Each row is a point on a landscape with many valleys, with its height.
A ball rolls from a point to the lowest of its 2 nearest points, and stops where none of them is lower. Distance is the straight distance between rows; heights are no part of it.
Z_867 height 61.5: [-40.0 -34.7  23.1  -2.4   9.2  -4.6 -12.0   0.2  -2.4 -16.2  60.6  14.2
 -37.3 -64.8  17.4  22.7  15.5  17.8  -2.5  32.1  41.6  37.9  27.6  -0.9
  44.0   3.2 -16.4]
Z_229 height 16.2: [ 20.9  26.7  28.9  32.9  27.7 -13.6   1.2 -22.4 -32.4   4.5  37.3  29.5
 -15.3 -31.6  21.9   5.2   8.8  -1.5 -32.2  -3.3   1.7  11.5  11.8 -25.7
  -0.7 -19.9  19.8]
Z_211 height 52.4: [  4.4  17.0 -10.8  18.6 -14.8  26.3  21.6  31.9  17.2   0.3 -15.8 -14.9
  -9.6  27.5 -24.7  25.5  33.6   5.6  49.6  23.1  19.5 -31.3 -19.1   0.6
  29.6  28.8 -15.5]
Z_755 height 63.0: [-27.6 -28.3  19.6  -1.4   5.8  -3.5   3.5 -17.5  21.6   2.9  69.7  12.1
   3.0 -47.7  -5.5  -1.0  -4.0   5.1 -28.5  51.9  33.9  25.6  58.8  -9.6
  26.5  13.1 -31.5]
Z_396 height 17.0: [ -9.9  -6.1 -30.5  10.9 -11.5 -19.1  14.1  -1.5  29.1 -32.3  12.7 -19.7
 -30.2 -13.4   7.9 -58.4 -34.1  15.1   9.4   3.0 -29.0 -19.3 -10.5  21.3
  23.1 -40.1  24.3]
Z_527 height 55.5: [-18.9  21.0 -19.5  30.1 -17.8  23.8 -14.2  22.0 -46.6  21.9 -18.8 -29.9
  14.0   5.7  -6.5  -4.2  -8.2 -22.0 -33.2 -26.7 -10.8 -28.2  -4.9  22.2
 -42.7  -2.4   0.1]
Z_656 height 26.6: [ 14.6  49.7  14.6  21.9 -16.4 -16.7  -1.9 -13.6 -27.5 -32.6 -33.1  -2.1
  -1.1 -20.7  56.8  20.7  29.2 -61.8 -46.2  -6.7  24.1  57.5  -6.1 -15.4
  40.1 -36.1  15.1]
Z_231 height 43.8: [-65.1 -35.5 -23.6  -0.4 -49.7  39.9 -33.5  26.5 -31.1  -5.4 -10.6 -20.1
  16.2 -44.4 -15.6 -36.5 -34.2  -7.3  -5.5  18.4  -2.0  26.4  19.1   9.3
 -11.1 -27.8 -41.7]
Z_189 height 44.2: [-15.1 -14.0  19.4  -5.2 -20.5  21.2 -22.0  21.6 -34.6   0.5   0.8  26.4
  13.8  -7.2   2.9  28.9  -8.3  13.4  38.6   1.5  -3.4  18.4  10.5  17.8
 -34.9  31.0 -42.2]
Z_593 height 60.1: [-22.8  23.4  18.7  -0.3  21.1  19.9 -14.6 -16.3  -0.8  -3.7  46.2  15.4
 -42.1 -45.8   4.3  28.3   1.1  17.9   9.3   7.5  36.2  19.4  37.7  -1.2
  50.3   0.6  -3.8]
Z_377 height 61.4: [ 19.9 -41.1 -14.4 -29.3  17.0  -3.9 -15.6   2.4  37.9  -0.1  23.7   5.9
 -50.0  19.9 -10.5   4.8   1.0  -2.3  34.1  10.1   1.6 -24.1 -40.3 -11.4
   2.8  23.7  -6.4]
Z_38 height 46.4: [ 27.2  26.2   6.7  16.5  36.3  21.1  24.0 -22.8  11.7  14.6 -15.7 -16.5
   4.5  25.5  22.4  -1.6  55.7  -5.1 -29.9  11.0   6.1  -7.4 -37.0 -14.4
   9.7  13.5  26.6]
Z_383 height 57.5: [-15.5  16.3  20.5  11.2  17.0  18.1 -36.2  -5.8 -30.5  17.5 -18.6  -7.3
   6.0 -14.8  -4.0  15.3  -5.4 -20.8 -30.9  -9.2  10.2 -10.5  11.9  -4.4
 -24.3  11.4  -0.4]
Z_391 height 65.6: [ 21.9 -54.3   7.8 -83.2   8.5 -33.1  -3.4   7.1  16.7   0.4  -8.3  22.2
  29.6   6.2 -44.7  24.6 -15.1   4.5  39.3 -18.8   1.4 -17.7  -7.6  -3.4
  -8.5  17.3   4.4]
Z_921 height 49.3: [  4.8  18.6 -14.2  25.8 -11.5  11.1  28.4   4.7  22.9  -2.7 -18.5 -18.7
  11.7  42.7  17.9  -6.0  57.2  -1.3  -9.4  17.2  21.7 -19.7 -26.1  -3.8
  34.3  29.7 -11.1]
Z_113 height 29.2: [-28.2  -4.8  35.0  22.8  25.5 -20.9   3.1 -16.4  -8.4  20.7  36.5  16.3
 -24.1   1.1  20.6  22.1  -0.1  -8.0 -62.7  27.0  21.8  37.9  29.5 -11.1
   0.5  17.7  -2.1]
Z_843 height 60.9: [ -0.8  -0.2   8.0 -50.2  42.9 -18.3 -22.1 -16.2  30.9  20.4 -34.4 -19.8
  -7.2  16.6 -15.2 -18.0 -12.1  -8.1 -43.8 -27.8 -10.9 -28.5 -10.6   4.0
 -14.8 -14.6  47.0]
Z_737 height 69.7: [ -1.4 -37.7  20.4 -25.3  16.2  -1.3 -10.6  13.4  -0.4  30.6  41.9  29.0
  44.7 -11.0 -14.2 -25.9  -4.4  25.6 -17.8  16.8  -5.7 -41.1   7.4 -11.4
 -23.4  35.3 -22.5]
Z_39 height 57.1: [-22.9   4.9  20.8  17.6  12.2  23.3 -11.1  25.3  -8.2  15.0  17.3   2.2
 -29.7  -1.5 -16.7  30.0   7.7  19.2  14.7  20.7  14.9 -29.5   8.1   7.4
   1.6  36.2 -10.9]
Z_477 height 35.4: [ 29.2   0.2  11.3   7.4  -2.9 -22.3  -3.5 -48.2 -18.6 -26.6 -21.1   4.2
  29.7  -4.3  54.9   6.7  28.3 -25.8  -6.6 -12.4  -0.4  55.3 -16.8 -20.1
  -3.6  10.4   3.5]
Z_762 height 33.5: [  0.2 -31.0 -20.0  -7.0  -6.2 -39.2   3.7 -10.8  31.8 -40.7  29.6  -4.9
 -80.2   0.3  35.2 -11.8  -2.8  18.9  19.8  -8.8  -2.6  29.7  -7.4  18.6
  27.3 -20.9  13.2]
Z_163 height 36.3: [  8.3  32.6  -0.4  23.3  -4.5 -25.0  19.6  20.8 -13.5  -9.9   5.3   5.7
  -7.6   6.4  11.7   6.7  17.0  44.9  24.3 -26.2  -5.1 -25.0  -1.8  18.3
  13.0   0.7  21.2]
Z_541 height 54.9: [ -4.4  11.9   1.6  -7.5  -6.7   8.1   8.0  38.3  24.2  24.3 -10.0  -1.7
  -6.2  52.7 -26.2  17.7   8.0  18.2   0.0  13.2  15.1 -37.7   9.4  10.0
   9.9  26.9 -21.6]
Z_77 height 62.8: [-52.5   0.6   1.2  23.5 -11.0  -2.5 -22.6  28.4 -29.6  -4.0   9.7   1.1
 -32.1 -18.8   3.6  -8.2 -27.1  28.0   0.5  -8.0  -1.3 -14.4  29.1  26.1
   4.2 -10.7  -3.3]
Z_722 height 74.3: [ 34.8  63.5  11.8  11.0  -1.5   8.6  -6.7  -6.3 -35.8   5.4 -43.3  -3.9
  29.5 -20.0  -9.1   4.3   7.4 -24.9 -26.2 -33.1  -7.0 -11.9  17.9 -18.6
 -16.1 -46.8  27.1]
Z_543 height 20.9: [  6.5   4.9  23.5  31.5  28.3 -26.3  29.8  -7.5 -14.0  29.3  59.5  31.7
   5.8 -16.5  18.6 -21.7   3.2  33.6 -55.2   0.1  -2.8  -0.1  33.5 -12.8
  -7.3 -12.4  13.3]
Z_682 height 21.0: [ 17.8 -28.7  -1.9 -15.5  10.6 -15.0 -15.0  -9.6 -12.8 -17.4  13.1   9.7
   9.0 -21.0   8.4   2.6   9.8   4.6  47.7 -13.8 -11.2  -2.0 -33.1 -10.9
 -14.9  23.2   4.2]
Z_288 height 34.8: [-28.4  34.8 -12.2  -2.9   3.4  35.9 -19.8 -26.7   2.9 -16.5 -19.1 -19.2
 -24.3 -25.0 -14.2  -3.0 -36.4  -0.9  25.9  -7.6  -8.1  21.5  19.0   9.4
  14.0 -26.3  20.0]
Z_517 height 54.6: [ -7.5   6.1 -28.7   6.3 -15.4   9.4  12.4  27.6  21.8  12.7 -41.3 -25.5
  -3.7  81.0   3.5 -25.0   9.4 -17.1 -26.4   3.6 -16.7 -31.4 -40.2  15.0
  -7.3   1.8  -7.7]
Z_610 height 26.2: [  3.3  44.2  13.9  31.0  23.9  13.5 -30.8  -8.6 -59.0 -21.5  -7.1  11.3
 -49.2 -57.8  15.5  15.0   3.4 -12.4   9.9 -12.9  -0.9  17.3  -7.9 -15.0
   8.0 -56.9  37.2]
Z_505 height 53.3: [-20.0  35.9 -44.7  33.0 -47.7  50.6   1.5   0.2 -29.3  -1.3 -18.8 -42.3
  15.6  -5.0  -3.5 -12.0 -18.7 -35.0 -14.9 -11.4 -11.5   3.2   4.9  30.1
 -14.1 -21.7 -13.0]
Z_935 height 26.0: [ 15.5  72.0  15.5  18.4   6.0 -11.8  19.4  -6.1  -2.6   1.3 -32.6   2.3
  14.0  21.8  29.1 -21.0  12.9  -5.8 -71.8 -32.2 -15.5   1.7  16.5  15.8
   7.4 -61.0  35.0]
Z_14 height 66.0: [ 11.6 -42.9   3.8 -33.0 -15.2  -9.6 -11.1  43.9  30.5  -4.4  15.2   4.7
  17.0  -8.8 -19.3 -10.1  13.3  19.3  27.6  29.7  14.4 -66.3 -15.7  -2.6
  34.0  23.6 -39.3]
Z_41 height 69.2: [ 33.0 -22.1   4.4 -65.0  24.9 -40.9   7.6 -13.7  10.2  16.8   3.1  26.6
  60.2  15.3  18.8 -21.9  27.7  25.1   0.7 -37.6  -1.2  -8.3  -2.8 -14.6
  -9.4   9.7   8.0]
Z_572 height 56.7: [ -0.3  32.5 -47.1  15.9 -37.5  21.6  16.3  33.0  24.0  12.5 -32.3 -18.1
  -8.1  76.8 -16.0  -6.9 -31.2 -19.0   0.5   1.7 -20.2 -14.5 -16.8  19.7
  -3.5 -24.0 -32.4]
Z_880 height 45.6: [  3.1 -10.6  -9.9 -17.7  13.9  20.3  -6.7   3.2 -16.0  14.6 -44.6 -28.4
  25.3   1.0 -37.5  11.1 -14.6 -31.9   1.3  -8.7 -11.2 -23.6 -30.9  -8.2
 -35.8  16.0  32.7]
Z_915 height 34.1: [-22.0 -52.0  -5.2  -8.7 -26.6 -25.3 -11.4  -6.2  20.0 -13.2   8.1 -11.0
  16.5 -18.8  10.8 -40.5 -15.0 -12.5  -6.4  29.7  -3.2  10.5   8.3 -14.4
   7.7  -2.5 -23.0]
Z_530 height 63.6: [ 16.0 -42.4 -12.6 -61.3   6.5 -22.6 -30.0  13.5  29.1  -3.2  -6.8  13.2
 -19.4  22.9 -22.3  16.2 -35.7  -0.6  58.5  -3.6 -14.0 -11.3 -22.2  -9.9
  -3.4   0.4 -14.7]
Z_165 height 16.1: [  0.2  21.6  -2.5  19.6  18.9  -4.1  11.8 -15.1   1.6  -9.2   1.4   4.8
 -33.6  36.7   8.3 -20.4 -50.9  10.6   0.1 -15.0 -54.0  14.4 -11.7  31.1
 -36.6 -19.4  43.0]
Z_749 height 59.2: [  4.6   5.8  34.1 -31.2  43.8 -17.1 -47.2 -29.1  -2.9  18.8 -20.6   3.7
 -18.3 -12.0 -13.8  24.7 -10.8 -17.0 -24.9 -31.4   7.7  -3.5   8.5 -12.1
 -24.2  -8.3  30.9]
Z_812 height 33.6: [ 49.4  42.7  12.8  16.7  12.1 -17.9   7.8 -33.1 -16.8 -25.1 -29.8   5.0
  13.5  -2.9  40.9  -2.3  33.3 -12.3  -8.6 -32.0 -16.3  23.7 -28.1  -9.7
   2.1 -29.0  40.4]
Z_771 height 21.7: [  1.6  53.4  -0.1  14.7  12.8  -5.1   0.2  -9.4   4.1  -7.8 -35.8 -13.3
  -3.4  19.1  -1.4 -21.2 -31.8  -2.4 -32.8 -36.3 -33.8  -7.5   9.6  27.9
 -15.6 -43.8  43.2]
Z_816 height 31.2: [  8.7 -26.9 -17.1  26.9 -22.1 -22.2  39.8 -11.2  -6.4 -10.4  19.4   4.7
  38.1   2.5  19.3 -35.7  -7.9   8.0   7.9  25.0 -31.2  32.8  -2.6 -14.4
 -21.9   4.7  -7.9]
Z_732 height 26.5: [ 33.4  10.2 -15.9 -11.7 -16.3  -9.2  16.2  -2.8  -7.9 -23.4 -47.2  -5.2
  49.8  32.0   8.6  20.5  37.0  -7.3  49.7 -26.3   5.9   8.7 -30.4  -1.8
  -5.7  22.2   0.7]
Z_525 height 18.6: [ 23.3 -25.2  13.9  10.0  31.6 -14.8  -3.5  -9.3 -10.0   4.4  56.1  29.8
 -24.1 -19.1  19.6  19.4  34.7  23.6  18.8 -15.4   5.7  -3.3 -19.0 -10.3
 -15.5  38.5   5.1]
Z_626 height 61.2: [-46.0 -29.8 -12.3  37.5  -0.1  -3.9  -1.9  25.8  -1.2  -6.1  40.8 -11.5
 -78.5 -20.7   5.4 -22.7 -24.8  27.7  -1.9  33.7  -4.0 -13.7   3.8  15.3
  14.6 -15.8   9.0]
Z_192 height 42.5: [-19.1  10.3 -11.4 -28.1  -0.7   3.0 -18.0   5.4   7.5   8.5 -63.2 -31.5
  -8.6  27.4 -48.3  13.5 -36.9 -31.8  -3.2 -24.3  -7.6 -17.3  -7.1  20.6
 -23.2  -7.2  31.6]
Z_97 height 40.5: [  6.5  -6.9  44.0 -20.6  17.2 -11.5 -29.5   1.5 -23.9   9.4  -2.0  27.1
  10.8  -9.9  -2.4  50.9  15.7  11.8  16.8 -24.0  16.0   7.8  13.4   0.3
 -21.9  32.0  -7.4]
Z_592 height 33.4: [ -6.8 -40.0  42.0 -26.3   9.0   1.6 -29.3  20.9 -34.1  -5.6 -31.6   2.0
   4.8 -64.1 -40.5  57.4  11.0  -3.9  40.0 -25.9  33.3 -14.1  -7.6   9.2
  -6.5   0.3  21.3]
Z_176 height 40.2: [ 19.8   7.9  15.3 -20.1  46.1  31.6 -17.4 -51.6  34.3  16.7 -19.6 -30.2
  -1.8 -16.5 -26.5  18.5  21.2 -42.0 -20.2   7.9  25.7  -7.1 -16.2 -27.5
   6.3  13.7  28.7]
Z_181 height 28.4: [ -8.6 -43.3   2.5   4.7   1.4 -46.0  -6.8 -21.4  10.4 -19.4  20.3   1.8
 -25.9  -4.0  34.1 -13.7   6.8  -1.6  -8.1   1.5  -6.7  23.9 -12.3   1.9
   2.4   4.9   9.7]
Z_167 height 39.0: [-16.7  -1.5 -12.6 -36.0  11.2  18.0 -39.4 -24.3  15.9  -5.5 -34.1 -18.6
 -26.8   1.6 -30.1   0.5 -58.9 -26.8  33.3  -2.9 -22.2   9.8  -8.0   6.6
 -25.0 -10.3  22.8]
Z_367 height 72.7: [  1.6 -27.4  -4.4   1.1 -16.2  44.5  -0.3  -1.1   6.4   6.6  21.8   1.4
  43.9 -20.3 -19.5 -20.7  -7.7  -5.7  14.3  56.5  -2.9 -12.4   2.1 -23.2
  -0.7  35.6 -50.0]
Z_960 height 30.5: [ -2.2  59.7   0.4  26.9  18.0  47.0 -23.2 -24.1 -22.4 -17.3 -34.9 -28.8
 -25.6 -44.3  -3.6   7.8 -13.0 -37.2 -10.3  -1.6   3.1   8.7   0.4  -3.8
  11.1 -46.3  33.2]
Z_362 height 39.8: [-12.9  22.9 -17.4  53.1 -21.5  -0.9  24.5  22.6 -31.1  -4.7  -3.6  -2.7
  -2.5  16.1  15.9 -15.0  -4.6  12.9  -0.5 -16.2 -28.1 -12.8 -10.5  20.2
 -21.0  -2.1  10.6]
Z_848 height 7.2: [ 12.2  10.9 -39.6   4.2  -1.3   7.5  18.1 -10.0  16.2 -28.0   4.1  -0.9
 -21.8  10.7  -5.8 -35.6 -51.7   8.8  47.1  -2.0 -58.2  -2.0 -26.3  14.5
 -10.9 -31.8  28.9]
Z_965 height 30.8: [  4.5   5.6 -12.8  -2.9  -8.8 -31.9  -0.6 -12.3   4.5 -41.0  -5.4   3.7
 -51.4  16.0  37.2   4.6   0.4  25.0  57.2 -29.6 -17.0  29.4 -20.5  25.2
  18.3 -14.1  23.5]
Z_453 height 53.7: [-12.0 -14.7 -23.8  32.0 -58.9  -1.6  29.4  38.8   7.7 -17.3  12.1   8.2
  28.5  -2.9   9.9 -30.1   4.7  21.5  33.4  31.7  -3.9   2.9  13.4   2.3
  28.5 -10.0 -50.3]
Z_873 height 70.6: [ 34.1 -24.5 -19.0 -53.0  32.7 -35.5  20.1   0.0  20.4   2.2   3.2  -1.4
  25.8   0.9  -9.4 -22.9  25.2  15.8   3.9 -35.8  -2.9 -46.3 -32.2  -6.3
   0.0  -5.0  43.1]
Z_277 height 50.5: [ -8.9   8.6 -32.7  11.8 -42.9  39.5  -7.4 -10.1  -8.4  16.9 -21.0 -28.3
   8.8  45.6  -1.2  -2.5 -22.9 -48.6 -26.6   5.9  -6.6  30.4   6.2  17.7
 -24.0   9.6 -43.4]
Z_822 height 36.0: [-14.3 -19.8 -29.9  50.2 -47.9 -21.2  32.1  21.8 -25.1 -19.1 -11.7 -18.0
   7.2  21.1  33.2 -20.7   5.7 -11.3  -4.3  11.9 -25.1  27.1 -20.5   7.0
 -30.1  -3.8 -14.7]
Z_75 height 43.4: [ 35.2   8.0   1.9   7.7  44.9  26.9   4.6 -59.4  22.6  -3.3  17.1 -14.6
  -8.8 -15.9  13.0  -3.8  31.7 -35.3 -21.7  11.6   6.8  17.8 -32.5 -28.8
   2.7  15.4  22.4]
Z_21 height 29.9: [ 47.6  66.4  21.0   6.3  22.5 -23.1  18.0 -25.4   2.7  -8.7  -0.5  19.3
  -4.7   1.1  19.4   3.0  23.1  14.4 -21.0 -31.8  -5.1  -1.6  10.6  -3.7
  21.4 -44.8  41.2]
Z_187 height 26.3: [ 13.5   7.4  -0.8  -6.7 -18.7   6.8  23.0  16.9 -16.5  -1.9 -43.6 -11.7
  47.1 -26.3 -52.6  32.8   2.8  -8.2  42.2 -30.5  14.3 -18.6  -0.6   1.4
   3.1  -2.8  25.8]
Z_502 height 51.5: [  0.5  16.3 -17.4  13.5  -1.7  25.4   4.0 -23.9 -13.7   4.3  -6.7  -5.1
  22.0   2.0  -7.0 -27.4 -47.0  -8.3  -4.4   7.1 -34.7  10.8   6.1  -7.5
 -30.8   1.0   4.6]
Z_522 height 50.6: [-32.8  10.8  -0.4   9.6 -43.4  12.4  15.3  13.4 -10.3  -8.8  22.2  19.9
  25.6 -24.3  -1.4  -8.0 -17.0  31.9  22.0   9.7   2.3  30.1  54.8  11.2
  15.9 -12.1 -36.1]
Z_741 height 47.3: [-24.7 -14.4 -27.8  -3.7 -43.7  60.3 -32.3  -6.5 -25.8   7.8 -17.7 -20.8
  27.5 -14.5 -11.5 -12.9 -46.0 -36.9  -5.7  15.9 -11.3  34.9  23.0   6.9
 -33.2   0.3 -47.1]
Z_862 height 36.5: [-13.0  21.7  26.7 -11.3  24.7  17.7 -30.4 -20.7  23.0  15.6 -27.3 -25.1
 -10.9   3.6  -2.6  30.4  34.5 -34.0 -42.0  11.3  42.0 -11.1   1.4 -12.2
  29.0  32.5   3.5]
Z_557 height 18.5: [ 23.0 -11.1 -20.2 -16.9 -40.9   2.0  34.3  26.5 -25.9  -9.0 -64.2 -15.6
  54.9  27.1 -40.4  47.7  22.7 -27.0  45.0 -39.1  12.3   1.0 -25.4  12.7
  -6.8   9.6   7.1]
Z_733 height 71.1: [ -1.6  -8.3  36.3  -7.7   8.8  32.4  -7.5   3.3  -1.9  21.7  29.3  16.7
  48.7 -33.0 -26.6   5.6  16.4   9.2 -16.8  34.6  25.6 -33.1  24.3  -8.2
  -5.2  48.2 -40.3]
Z_797 height 47.5: [-31.9   1.2  -1.0   6.2 -39.2  44.6  -7.5  11.8 -47.1   1.5   8.3  24.9
   9.7 -10.7  -1.1  13.3 -34.1  25.1  37.1  -0.2 -10.6  66.5  39.7  18.4
 -31.3  -1.9 -45.9]
Z_560 height 63.7: [ 30.6 -57.7 -20.6 -42.0  -1.1 -30.8 -10.4  22.8  44.9  -5.7  36.5  13.1
 -17.8   9.1   1.8 -26.2  -7.4  18.3  21.7  10.7   5.5 -38.3 -20.2 -15.1
  29.1   9.5 -35.5]
Z_661 height 64.5: [-63.2 -30.9   5.3  15.9  -6.9  11.1  -4.2   8.8  17.4  13.9  38.8  -9.3
 -25.9 -22.7 -17.2  -7.2 -30.5  -1.3 -31.8  72.5  20.1  22.7  51.0  -5.0
   7.7  -4.1 -29.0]
Z_399 height 28.0: [ 19.6 -18.2  11.7 -22.4  27.1  12.2 -19.4 -18.2  -4.9  -7.6   7.0  -2.4
 -17.7 -53.9 -27.3  42.9  13.5  -4.0  60.0 -24.1  15.4   4.3 -16.7  -9.6
  -6.4   5.5  29.0]
Z_747 height 56.3: [-17.2   8.2 -30.5  52.3 -51.0   9.0  26.8  44.0  11.5  -5.4  -4.6 -13.4
  -9.9  37.3  10.9 -16.5  10.3   3.7   5.5  20.6  -3.5 -19.4 -11.3  14.8
  29.3  -4.9 -36.9]
Z_823 height 67.4: [ 26.7 -28.5   2.2 -74.4 -10.2 -32.4   6.0  13.5   8.6  -7.8 -27.2  22.1
  84.8  18.7 -18.7   6.9  19.6   8.8  27.5 -18.4   8.0 -17.7  -5.2  -6.1
  -4.3  20.4 -17.3]
Z_801 height 25.4: [  3.6   0.4  17.8   7.1  37.6 -18.1  24.0 -39.6  31.2  12.6  41.2  14.7
 -37.8  31.2  26.7  -1.0   8.2   3.9 -46.6   9.8   2.3  39.3   5.3  -0.5
   1.1  10.5  13.8]
Z_744 height 21.5: [ -8.7  43.9  16.6  31.2  -2.6 -18.6  -5.9  -8.8 -28.2 -22.0  -6.3   6.8
 -18.2 -28.7  37.4  13.4   8.4  -6.7 -16.8 -17.4  10.2  25.9   9.5  -1.6
  28.5 -34.1  18.0]
Z_47 height 52.1: [ 15.0  -5.6 -25.5  17.7   1.7   0.0  31.5  26.8  36.3   6.1  -7.7 -10.0
 -14.2  68.1   9.4 -29.7  23.3  10.9   0.5  32.3  -9.8 -39.8 -51.7  -4.5
  25.4   6.4  -8.2]
Z_198 height 31.9: [  1.0  46.1  -0.3  11.5 -13.3  12.4  18.8  24.4  -9.8   6.4  -9.9   2.2
  30.0  -7.3 -33.6  20.0   1.2  25.4  24.0 -18.5   9.1 -27.3  33.3  10.9
   6.7   4.5  -0.9]
Z_718 height 24.8: [ 28.2   8.5 -16.2 -17.6 -14.3 -31.6   9.5  -1.6   6.4 -29.1 -22.2  19.9
  -2.5  49.9  20.8  17.2   7.4  18.5  74.0 -20.5 -12.5  23.3 -19.6   8.0
  -0.2   8.5  -5.9]
Z_742 height 48.8: [  4.1 -11.3  -4.8 -24.1   0.6  -2.3 -11.9  -5.1  -6.1   7.1 -28.8   4.0
  28.0  37.1  -0.9  -4.0 -20.0 -11.4   6.3  -9.9 -20.8   5.9 -12.6  -5.6
 -35.5  22.7  -7.6]
Z_581 height 53.8: [ 25.4  28.2   1.9  28.7  34.1  28.4  29.9 -52.2   4.8  11.6  26.3   4.4
   1.6   1.1   1.7 -20.8 -26.8  -3.0 -22.5  10.9 -29.4  30.7   9.0 -11.5
 -31.3  -7.9  25.3]
Z_802 height 65.8: [-41.0 -30.3  14.8  17.8 -12.8 -25.8  14.3  23.7  25.4  24.2  38.8   2.6
 -18.5  21.2  -1.8  -7.7 -11.8  17.8 -52.9  55.5  17.1   5.9  49.6   2.7
  13.0  13.0 -37.4]
Z_162 height 73.2: [ 35.5  15.8  13.3 -15.1  13.8   6.3  13.9   1.4 -19.9  26.8 -60.5 -18.7
  42.2 -21.1 -47.9   2.5   7.3 -27.2 -25.9 -31.4   1.4 -31.0  -6.8 -25.0
 -17.8 -41.5  57.4]
Z_354 height 67.1: [-29.4 -10.5  10.3  13.6 -29.9 -38.3  21.8  18.8   5.8  15.9  13.0  11.1
  24.2  37.9  23.8  -9.5  13.8  17.1 -55.5   8.9  14.4  15.1  39.7  12.2
   4.6  11.2 -33.7]
Z_866 height 59.3: [ -9.3 -19.3 -11.1  -1.0  13.5  -3.1 -12.4  18.2  25.5  -0.5  28.7 -15.5
 -66.7   5.4  -6.9 -12.8  -5.0  21.6  10.5  13.9  -2.4 -50.7 -17.7   8.5
  19.4  11.6  10.4]
Z_118 height 31.3: [ 16.3  17.0  27.2   6.0 -10.7 -14.7 -16.5 -31.3 -22.9 -17.1 -16.8   9.1
  35.9 -34.1  48.5  22.5  34.4 -44.9 -34.6   0.3  32.2  54.0  13.1 -31.0
  28.3   0.9 -14.3]
Z_185 height 25.9: [  9.7  -8.2 -10.0  25.0   0.4 -29.4  46.4 -17.1  18.4  -4.3  54.4  10.5
  -3.6  -0.3  11.4 -33.6  -6.4  29.9 -15.1  16.3 -15.1   9.6  19.4  -1.4
   1.6  -4.6   8.3]
Z_296 height 68.0: [ 21.3 -46.6  -2.1 -56.2   0.1 -12.2   2.7  36.9  12.0  10.0  24.4  36.3
  53.4   7.4 -31.1  -8.4 -16.6  22.1  22.1  23.3 -16.4 -49.9 -11.6 -17.0
  -7.8  19.1 -40.2]
Z_672 height 19.6: [ 25.8 -43.1 -14.8 -17.8  32.3 -15.7  21.0 -30.2  49.1  11.1  70.1  29.4
 -42.3  20.2  16.5 -24.0  -0.1  13.1 -27.2  -2.3  -1.6  27.4   7.7  -9.7
 -18.7  22.6  -8.0]
Z_353 height 58.7: [ -9.6  28.4  35.8  17.0  30.7  25.1 -18.5   7.1 -15.2   5.2  19.2   6.2
 -41.4 -38.5  -9.4  64.3  32.7  10.5  13.0   9.8  45.6 -12.2  17.7  -2.6
  33.2  18.0   3.6]
Z_235 height 72.0: [ 27.7  25.1   3.7 -20.3  33.6   0.9  25.9  -8.4  11.5  33.8 -16.1  -8.2
  40.5  -1.5 -19.6 -17.3  20.6  10.2 -19.2 -22.6  -3.5 -36.1  -5.7 -15.8
  -2.3 -18.1  39.8]
Z_416 height 24.9: [ 28.0 -19.4  -1.3 -15.9  41.4   7.2  24.1 -14.6  21.5  32.2  62.2  31.7
 -17.8  17.0  -5.2  -3.0  14.2  28.8   0.4  -0.1  -5.3 -11.8  -5.7 -15.6
 -25.7  34.8   4.1]
Z_767 height 58.8: [-17.7  24.7 -42.8  20.7 -63.0  28.2   2.0  52.5  11.5   6.1 -20.7 -16.8
 -24.0  52.5  -3.1  11.9  -9.0  -0.9  39.6  -8.2   3.1   2.4  -8.9  33.5
  26.2 -34.3 -57.6]
Z_654 height 32.7: [-27.7   3.3  27.6  17.1  22.2  13.2  -6.9 -14.2  12.9  22.7   7.5  -3.1
 -24.2  29.8  24.6  17.8  29.9 -23.3 -59.0  36.9  30.7  17.6  -0.4 -10.4
  15.8  46.6 -11.3]
Z_393 height 39.5: [-40.7 -54.6 -20.2 -24.7 -59.0  -5.3 -17.9  19.7   9.6 -23.2 -14.6 -10.8
  34.1 -36.9  -0.1 -40.7 -27.4   2.6  19.3  25.6  -8.8  42.8  16.2  -6.5
   9.8 -38.8 -42.6]
Z_961 height 37.4: [-12.3 -19.9  45.5 -19.9  14.9 -28.9 -51.4  27.3 -31.8  -0.4  -8.0  14.7
  -0.8 -45.5  -6.6  33.1  12.2  18.3   5.2 -27.5  25.8 -38.7  13.4  17.2
  -6.8  12.3  -4.0]

For each start below, name the point where the ball stops.
Z_541 | Z_672
Z_189 | Z_525
Z_505 | Z_181
Z_572 | Z_672
Z_802 | Z_672

Call two points neighbours if one is among the 2 nearest of the other. Go from one point of each pair to the other, from neighbour to neighbour, staying as low as possible. Name the highest point that can't be avoided.
Z_181, Z_718 | Z_762
Z_718, Z_557 | Z_732
Z_848, Z_229 | Z_477
Z_672, Z_525 | Z_416
